The views of a scene show one set of named points, each view turned or mirrored, and shifted as a whole, with a little noise and some points left out.

Scene 1
View 1
defe: [-10.3  11.7 -20.9  28.8  36.8  -4.7 -29.3 -32.6]
zakob: [-25.3  41.0  18.7  28.8  15.2 -28.8   0.0  14.2]
papev: [-20.3  17.9 -13.0  33.6  10.1 -17.1 -18.0  14.1]
Simu: [-18.3   9.5 -30.6  31.9  15.2  -7.5 -26.5  -2.2]
sipo: [ -9.1  12.6 -19.9  30.0  37.9  -3.7 -29.2 -29.4]
fir: [ -3.2  17.3  21.6  22.8  57.4 -16.7 -21.7 -40.7]
felaf: [-17.5  25.8  -6.3  28.5  35.8  -8.7 -18.1 -28.2]
Zegav: [-30.8  46.3  -9.6  27.9  29.0  -6.6  -1.6 -28.1]
lat: [ -3.5  20.7  28.3  23.1  53.1 -21.1 -17.3 -29.9]
butul: [-27.1  51.3  16.4  26.7  43.4 -18.0   3.9 -36.1]
Zus: [-22.4  30.3 -23.6  28.0  44.9   1.9 -16.8 -55.1]
mivan: [-13.0  30.5  30.8  27.6  37.7 -24.3  -8.1 -12.0]
View 2
papev: [ 34.7 -26.3  42.6  36.2  -4.7  22.8 -11.2  -7.4]
sipo: [  2.8 -18.8  21.7  43.3   5.7   6.6   4.9 -23.1]
zakob: [ 53.6 -23.4  44.2  44.0   3.5  29.7 -41.2   1.3]
felaf: [ 13.3 -22.3  22.9  35.7   9.5   4.9  -5.8 -14.2]
mivan: [ 33.6 -13.7  22.6  51.9  22.3  12.8 -42.9 -13.8]
defe: [  2.3 -19.9  21.8  39.5   5.9   6.2   6.5 -25.9]
Simu: [ 19.8 -21.8  38.8  39.7 -22.4  25.7  10.9 -18.7]
butul: [ 24.3 -27.3  26.0  27.5  38.5  -5.3 -34.3   0.4]
Zus: [ -3.0 -28.0  17.8  23.8  22.7  -9.0   8.3 -11.0]
fir: [  5.9  -9.6   7.4  53.1  34.5  -4.1 -26.4 -28.2]
lat: [  5.7  -7.2   1.0  57.3  44.1  -8.4 -40.4 -29.8]
Zegav: [ 24.6 -32.0  33.1  23.9  19.8   1.9  -9.5   3.5]
View 3
felaf: [ -1.4   0.1  -6.1  14.8   9.6  31.4  28.0 -36.3]
zakob: [  2.7 -15.0  -5.2 -43.9  17.6  30.5  10.0 -25.3]
Zegav: [ -0.9  -2.0  12.7  -5.2  17.7  15.5  36.6 -41.8]
Simu: [ 5.6 24.2 -1.2  4.2 -3.6 43.3 20.0 -5.9]
defe: [ -1.8   8.1 -12.0  30.2  -0.5  37.7  30.3 -28.2]
papev: [  3.5  13.6  -2.8 -20.2   7.9  42.0   9.7  -7.7]
butul: [ -2.1 -24.7  -2.9  -7.3  20.8  14.8  33.6 -56.6]
mivan: [ -3.9 -27.8 -25.7 -14.4  12.5  31.3  17.6 -38.2]
lat: [ -9.0 -32.0 -30.9  10.4   8.2  29.0  21.9 -44.7]
View 4
fir: [ 30.4 -35.4  -6.1 -41.5  18.0   1.9  -5.5  -5.4]
lat: [ 23.4 -32.3 -12.3 -35.0   8.0   4.6  -4.2 -10.0]
sipo: [ 20.5  -5.6 -37.7  -7.8 -22.0   4.9  -9.3 -15.0]
defe: [ 23.7  -5.4 -38.9  -8.0 -21.5   4.2  -6.9 -13.1]
Zegav: [ 10.3   6.2 -21.0 -10.8   7.8 -26.2  -9.5   6.9]
Zus: [ 42.4   5.9 -38.1  -7.8  -9.3 -14.4  -6.8  -4.0]
Simu: [-13.1   2.4 -38.5   5.9 -30.3   2.3  -8.8 -13.8]
butul: [ 21.8  -9.9  -6.5 -26.8  21.2 -24.0  -8.6   6.6]

In a view up to two points have been moved. Name them for each view, in the order of its rows, or write none.
view 1 | none
view 2 | papev, lat
view 3 | none
view 4 | fir
